Points, in no order, along strands that fork and pass close to each other.
(in the rows, 128 means zero)
Points whose rows are less than 130 apart are linked; no others are. Some points are linked to none.
z619: [166 161 109  92 116  75 114 151 113 114 115 154 140 105 140 148 152 119
 135 192 129 169  98 121 149 102 126 122 143  71 137  91]
z462: [130 151 102 102 111  67 131 155  93 105  86 126 161 110 165 128 131 113
 141 182 110 142 120 150 143  76 102  95 151  70 140  88]
z697: [203 135 147  94 112  90  68 111 148  88 145 161 156 123 114 194 146 134
  96 179 121 229 114  97 155 122 140 139 112 135 145  75]
z705: [163 171 108 128 123 149 153 160 116 125  97 165  96 100 127  84  95 121
 143 124  98 122 149 165 150  93 151 138 121 106 124 144]
z392: [ 63 138 118 130 138  69 172  97 120 110  94 127 163  67 153 150 111  99
  94 179 101 129 154 160 125 137  94 123 162  56 163 118]
z805: [187 136 111 133 126 154 101 130 124 186 131  87 120 186 150  72 176  97
 171  84 146  82  94 120 139  70 112 106 102 137  86 120]
z378: [ 90 126 150 143 153 132 165 137  86 142  53 117 131 109 135  94  92  92
 147 143  81  50 162 196 124  86 124 126 105  61 108 161]
z494: [106 131 167 118 144  88  65 105 127  85 129 131 168 150 146 171 162 103
 117 147 118 150 108 131 164  98 121  98  76 128 108 137]
z949: [ 98 102 176 130 142 129  88  79 147 120 167 111 132 165 130 169 138 139
 121  99 147 178 113  82  91 185 141 136 100 187 108 115]
z343: [124 121 104 130 120  41 113 150  91 108  86 104 177 143 174 146 158  79
 123 167 108 113 106 175 162  86 100  77 123  74 138 107]
z831: [ 95 106 142 128 147 153 116 150 129 112 159 111 108 138 127 142 106 157
 145 161 141 174 178 105  91 118 133 123 131 144 132 158]
z912: [107 116 145 158 129 144 107 163 105 136 118 124 113 113 104 115  93 121
 136  97 114  79 159 155 108  95 166 106 117 143 114 138]
z308: [171 110 145 135 149 122 105 140 116  96 171 163 128 120 101 148 185 160
 109 145 145 152 134 117 110 136 109 138 150 139 115 172]
z723: [ 64 145 102 121 126 134 169 123 144 126  86  86 108 114 177  86  87 131
 152 113 113 131 141 123 177 135 115 134 121 139 137  90]
z507: [117 137 105  99 132  74 164 114 113 134 105 124 153 115 168 107 161 117
 137 124 146 137 109  97 134 134  95 117 171 105 122 106]
z879: [ 79 106 147 142 160 163 120 143 143  99 157 130 110 124 101 162 101 164
 125 122 130 146 160 131 107 170 139 130 118 179 131 171]
z141: [165 151  98 127 131 195  91 130 128 193 129  83  90 155 152  51 144  89
 176  74 124  40 118 152 169  62 130 111  73 131 109 131]
z233: [113  81 153 149 151  95 136 134  95 100 167 121 163  97 106 166 154 145
  89 134 146 102 158 146 103 128  97 101 170 122 162 180]
z878: [125 134 142  89 121  83  71 113 150  81 116 137 160 107 140 192 123 107
  88 194 122 208 125 134 171 124 129 108  95 118 171  91]
z552: [159 154  79 114 128 158 160 142 120 169  78  92 108 113 167  51 104 120
 174 106 110  86 142 148 170 106 119 131 144 107 137  85]
z410: [ 81 106 128 125 123  72 134 114 128 138 149  99 156 108 144 161 111 118
 135 159 150 161 119  97  71 151 129 118 152 129 147 100]
z923: [126 121 104 143 132 217 124 155 125 166 146 100  84 142 135  63 127 123
 189  93 121  55 146 144 138  81 110 117  92 121 106 183]
z758: [109 148  84 127 136 131 182 152 118 134  57  81 109 128 179  88  75 127
 171 135  94 129 167 151 175  90 100 132 134  91 130  86]
z692: [ 45 115 155 147 113 127  92 141 114 114 105 103 126 147 139 154  85 118
 143 140 104 136 149 141 141  90 152 106  69 137 108 126]
z646: [ 81 154 124 105 110  72 115 113 143 115  91 106 141 116 155 139  73 109
 111 143 118 168 124 111 146 153 135 132 134 134 148  64]
z671: [140 132 110 108 135  75 131 107 130 113 100 103 160 154 174 128 154 127
 126 133 142 156 107  96 162 110 108 110 132 130 130  73]
z242: [ 60 111 158 145 141 129 197 133 129 123 120 151 129 113  83 139 103 117
 101 132 135  73 147 143  70 168 128 147 165 104 156 173]
z69: [188 142  94 100  88 185 120 112 171 144 131 127  87 179 125 110 107 145
 132 100 126 177 103 104 182  98 147 149  84 180 124  35]
z740: [159 140  81  99 115 104 118 134 126 126  78  89 150 155 170  80 140 114
 139 100 116 122 117 114 188  82 110 108 112 134 137  42]
z996: [151  99  99 122 139 157 158 144 124 145 137  57 126 157 180  80 136 121
 181  98 137 111 161 127 151  71  87  97 132 137 142 122]
z3: [114 117 108 123 121 115 184 149 120 181 135 124 120 117 118  87 118 122
 172 123 155  88 114 104  66 153 122 145 189 100 120 127]
z537: [132 111 139 158 110  89  96 155  72  97 132 147 140  85 112 156 103 134
  89 151 114  99 161 179  94  98 133 111 137 125 153 127]
z5: [ 22 100 160 133 147 109 175 106 122 104  88 113 159 113 156 129 147 110
 138 120  86  98 150 156 185 137  95 110  99  65 135 203]
z162: [109 112 129 133 125 173 141 173 128 114 155 104 100 123 128 124  65 163
 165 154 122 163 192 141 123  98 145 118 121 146 144 123]
z557: [230 133 140 158 119 166  86  95 153 134 174 144 113 187  95 165 153 190
 116 126 134 214 116  84 111 178 146 158 122 168  83  94]
z809: [156 120 132 150 123 147 107 171 153 122 166 166 119 120  60 174  92 172
  97 140 136 138 129 152  68 206 167 144 169 176 150 134]
z310: [219 128  90 135 116 203 142 118 149 180 169 126  89 150 109  62 162 151
 162  86 162 104 109 103 131 118 121 155 140 148 104 150]
z920: [126 121 128 157 106 110 134 165 134 153 160 154 127 117  76 143 113 134
 110 151 157 114  95 123  45 198 167 137 174 158 136 139]
z446: [113  86 131 135 144  86 163 139  93  81 135 106 149 105 148 148 142 126
 115 156 125 120 180 143 128 129  78  98 172  97 166 164]
z485: [ 27 106 167 148 153 124 193 105 122 110  92 142 134 111 111 141 136 104
 117 118  85  65 159 173 135 131  88 120 122  81 150 211]
z345: [204 166  90 113 128 177 149 174 127 141 105 134  97 108 150  47 111 127
 165 114 116  92 154 155 174  89 126 133 136 102 131 125]
z880: [ 82 139 137 149 148 164 163 146 104 152 105 125 107 113 119  96 113 103
 171 120 110  64 147 168 115  98 133 134 109  69 112 196]
z843: [199 138  80 112 134 146 103 132 122 154 114  69 144 188 173  75 160  90
 169  84 129  87 109 117 177  73  99 100 117 122 108  78]
z318: [ 97 117 125 155 132 166 122 134  91 170 135 115 110 140 120  93 126 108
 166  93 112  55 140 143 101  89 132 117  99 114 106 172]
z412: [154 132 120 135 145 179 170  88 171 127 156 144 110 162 120 112 151 161
 104  75 162 155 126  84 144 173 116 165 123 162 107 174]
z275: [ 91 136 154 118 127  73  91  97 119  78 156 130 159  84 134 204 127 114
  95 194 117 170 120 154 142 112 112 104  97  92 168 127]
z525: [ 57 129 121 131 131 177 163  96 147 154 128 104  94 142 140  90  97 120
 124  44 136  86 130 111 126 151 142 149 115 157 107 138]
z659: [150 118 103 119 127 110 173 128 126 169 125 119 139 115 139  88 174 120
 144 103 163 105  95  95 105 142  99 135 172 117 116 130]
z14: [100 110 154 134 147 166 111 100 145 129 172 110 112 183 126 146 165 154
 144  95 132 162 122  81 108 134 123 128  98 158  84 170]
z186: [158 131 150 132 133 133 113 116 121 122 156 131 132 162 131 140 183 143
 128 109 141 154 106 100 125 117 107 113 127 143  86 168]
z127: [166 128  87 122 140 189 179 104 154 155 148 112 100 134 150  54 152 152
 137  69 162 124 122  92 148 149 109 153 156 156 119 138]
z311: [101 142 120 124 115  98 105  98 145 142 107 120 135 123 140 138 104 106
 108 103 135 149  97 110 133 158 157 131 117 168 128  70]
z2: [141 160 114 110 116 164 164 149 144 104 117 170 101 101 116  99  76 141
 113 116 117 142 150 147 161 148 159 167 137 127 142 148]
z128: [115 148 157 149 130 129  99 150  86 114 104 162 119  89  97 129  87 124
  86 118 117  85 155 175  99 125 159 129 113 145 154 147]
z48: [122 148 101 112 105 173 127 121 154 157 141 116  89 157 150  92  79 137
 160 114 128 158 104 121 155 114 163 149 101 177 122  72]
z461: [ 70 133 178 136 146 118  95  95 125 101 160 164 141  85  74 191 158 131
  95 153 127 115 114 151  94 163 125 133 134 119 145 193]
z956: [146 102 173 144 150 121  97 104 142 101 176 150 148 121  89 184 171 170
  88 160 159 170 119  99  87 197 112 142 164 158 131 157]
z940: [102 130 133 143 125 102 136 148  79 127  71 121 139 113 153 129  94  96
 139 167  82  88 148 192 126  74 134 100 106  65 125 130]
z122: [216 141 133 113  94  88  95 131 141 123 151 190 137  92  96 164 148 150
  79 147 132 180 100 139 117 171 162 154 157 140 132 112]
z842: [104 163 134 123 122 169 161 142 152 126 131 194 120 108  95 126  90 126
 103 116 144 140 127 141 123 175 150 163 129 139 133 163]
z892: [ 77 136 127 123 126  80 142 108 139 107  82 116 145  96 166 150  87 120
 111 170 111 154 155 143 145 128 123 114 129  94 154  93]
z590: [ 60 106 168 137 159 140 182 135 103 117 117 152 138 112  87 132 152 111
 103 148 119  62 132 147  98 125  93 138 150  71 146 217]
z360: [165 128 125 135 101 136  93 149 130 138 153 147 113 136 120 139 120 149
 126 142 130 167 124 108  91 147 157 133 131 162 121 108]
z380: [ 58  95 133 124 150  90 198 114 103 122  96  98 156 105 154 127 121 114
 128 149 116  83 151 137 104 136  88 107 160  73 152 146]
z701: [ 27 130 138 118 142  94 165  79 148 132  89 123 138 110 138 124 128 105
 125  86 121  96 108 121 136 159 122 128 124 108 120 136]
z90: [209 138 110 115 113 121 145 149 133 128 146 179 123  89  83 126 130 147
 109 145 146 144 107 125 111 175 159 156 185 124 140 142]
z670: [135 120 123 159 125 172 135 143 142 166 170 147 108 148  79 106 144 149
 125  78 153  72 109 115  72 180 157 153 152 182  94 154]
z143: [196 119 127 140 105 108 131 163 109 118 137 189 126  64  71 129 139 135
  81 146 143  86 122 150  98 151 166 144 181 131 154 148]
z684: [ 83 159 156 130 148 129 144 115 150 102 161 188 141  92  72 171 107 122
  84 161 132 142 121 156 118 187 127 159 139 125 154 181]
z254: [ 92 113 120 141 146 164 168 114 136 156 148 117 100 150  96  95 136 128
 120  41 144  67 120 110  89 163 136 151 134 167 112 160]
z787: [107 147 143  98 141 141 128 101 161 100 122 123 127 154 165 126 126 137
 139 129 128 206 119  88 185 135 124 133  90 142 112 123]
z405: [233 132 132  94  83 107  75 157 129 121 154 160 138 142  89 183 153 152
 138 174 123 191 111 100 127  99 158 129 108 131 117  86]
z883: [ 91 134 143 112 141 113 111 105 144  88  96 107 152 161 164 141 161 114
 125 129 116 182 118 105 206  98 102 116  74 125 107 149]
z553: [148 108 164 149 137 115  94 138 160 124 180 150 153 107  85 198 121 168
  71 159 149 160 122 138  72 228 145 138 182 174 145 135]
z395: [135 124 151 143 136  99  69  76 138 127 133 122 153 160 129 166 146 121
 100 105 143 150  95  75 113 148 135 122 105 169 117 100]
z766: [ 77 148  86 122 114 195 144 121 154 184 131  99  75 144 160  61  98 129
 160  86 128  94 113 136 149 123 146 152  92 159 102 108]
z266: [ 48 100 183 152 162 158 150 138 143 114 145 152 123 125  66 163 120 147
 108 106 143  93 155 111  81 186 116 144 142 151 151 187]
z116: [172 151  90  97 118 175 100 161 132 136 118 108 111 194 138 107 116 113
 182 138 115 133 124 134 181  40 142 100  77 130 121  81]
z601: [110 126 165 138 119  68  69 116 102  96 183 137 142  78 105 210 144 124
  97 195 127 139 113 135  82 130 129 119 129 119 152 119]
z329: [ 85  92 134 152 124  71 135 139  79 117  68  84 161 146 180 143 113  87
 132 139  89  77 149 185 134  78 109  66 109  79 142 121]
z65: [107 152 114 116 126 103 130 118 123 102  52 101 125 114 187  98 116 105
 129  97  96 112 124 141 212 111 129 125 122 135 126  81]
z997: [245 117 111 147  83 172 130 119 152 159 171 138 109 176  89 122 152 191
 121 115 138 177 126  94 115 154 154 145 136 181 105 104]
z442: [198 159  78 100  99 183 113 180 142 154 122 114 109 150 162  65 115 131
 205 136 110 124 130 151 185  51 132 104 104 112 133 109]
z268: [184 119 129 159 125 159 123 140 120 165 151 140 103 140  98  88 178 127
 144  83 161  73 106 108 109 119 129 133 137 148  90 169]
z592: [161 122 155 112 154 134 110  68 165  98 135 119 148 155 165 158 139 139
 110 128 146 218 137  73 154 177 118 155 112 149 130  88]
z139: [246 127  95 120  90 184 122 112 160 157 148 139 108 166 119 101 133 164
 139 102 130 168 129 107 157 121 165 150 114 178 117  76]
z479: [196 115 157 135 142 144  75  73 160 123 162 138 141 196 126 180 158 160
 114 139 136 227 136  60 118 171 125 164 102 165 108  76]
z830: [199 110 128 137 106  77 107 158  95 108 132 163 135  77 107 140 143 132
  90 158 147 107 144 162 101 113 137 120 163 111 161 114]
z513: [185 137 116 116 106  89  90 149 109 133 138 152 140 130 110 162 154 119
 137 187 146 163  90 116 110  70 142 124 127 101 114 108]
z330: [ 92 107 144 131 128  99 184 158 129 150 142 151 127 106  97 143 104 128
 125 148 160  88 123 117  50 173 126 148 189 100 142 148]
z729: [ 84 156  90  92 126 110 138 120 134 177  82 102 120 142 164 101 127  90
 166 115 112 117  73  97 126 122 136 132 128 110  97  74]
z8: [ 88 124 171 143 150  99  67 101  98  90 145 142 153 108 117 176 170 110
  88 123 126 116 124 163 129 116 119 109 103 126 127 168]

Follow the links from the first point to the second, and from the first to the third. Name the last point that the two ways share.
z619; z122; z705 | z318
z128; z462; z740 | z318
z442; z462; z920 | z740
z14; z830; z879 | z330
z186; z912; z684 | z740
z740; z956; z266 | z330
z116; z69; z956 | z345
z141; z162; z5 | z242

A fork is a point with three links. Follow the links from the first point to the second and name the forks in between, in order.
z275; z3 | z318, z740
z879; z141 | z242, z330, z740
z308; z740 | z330
z705; z831 | z345, z740, z330, z242
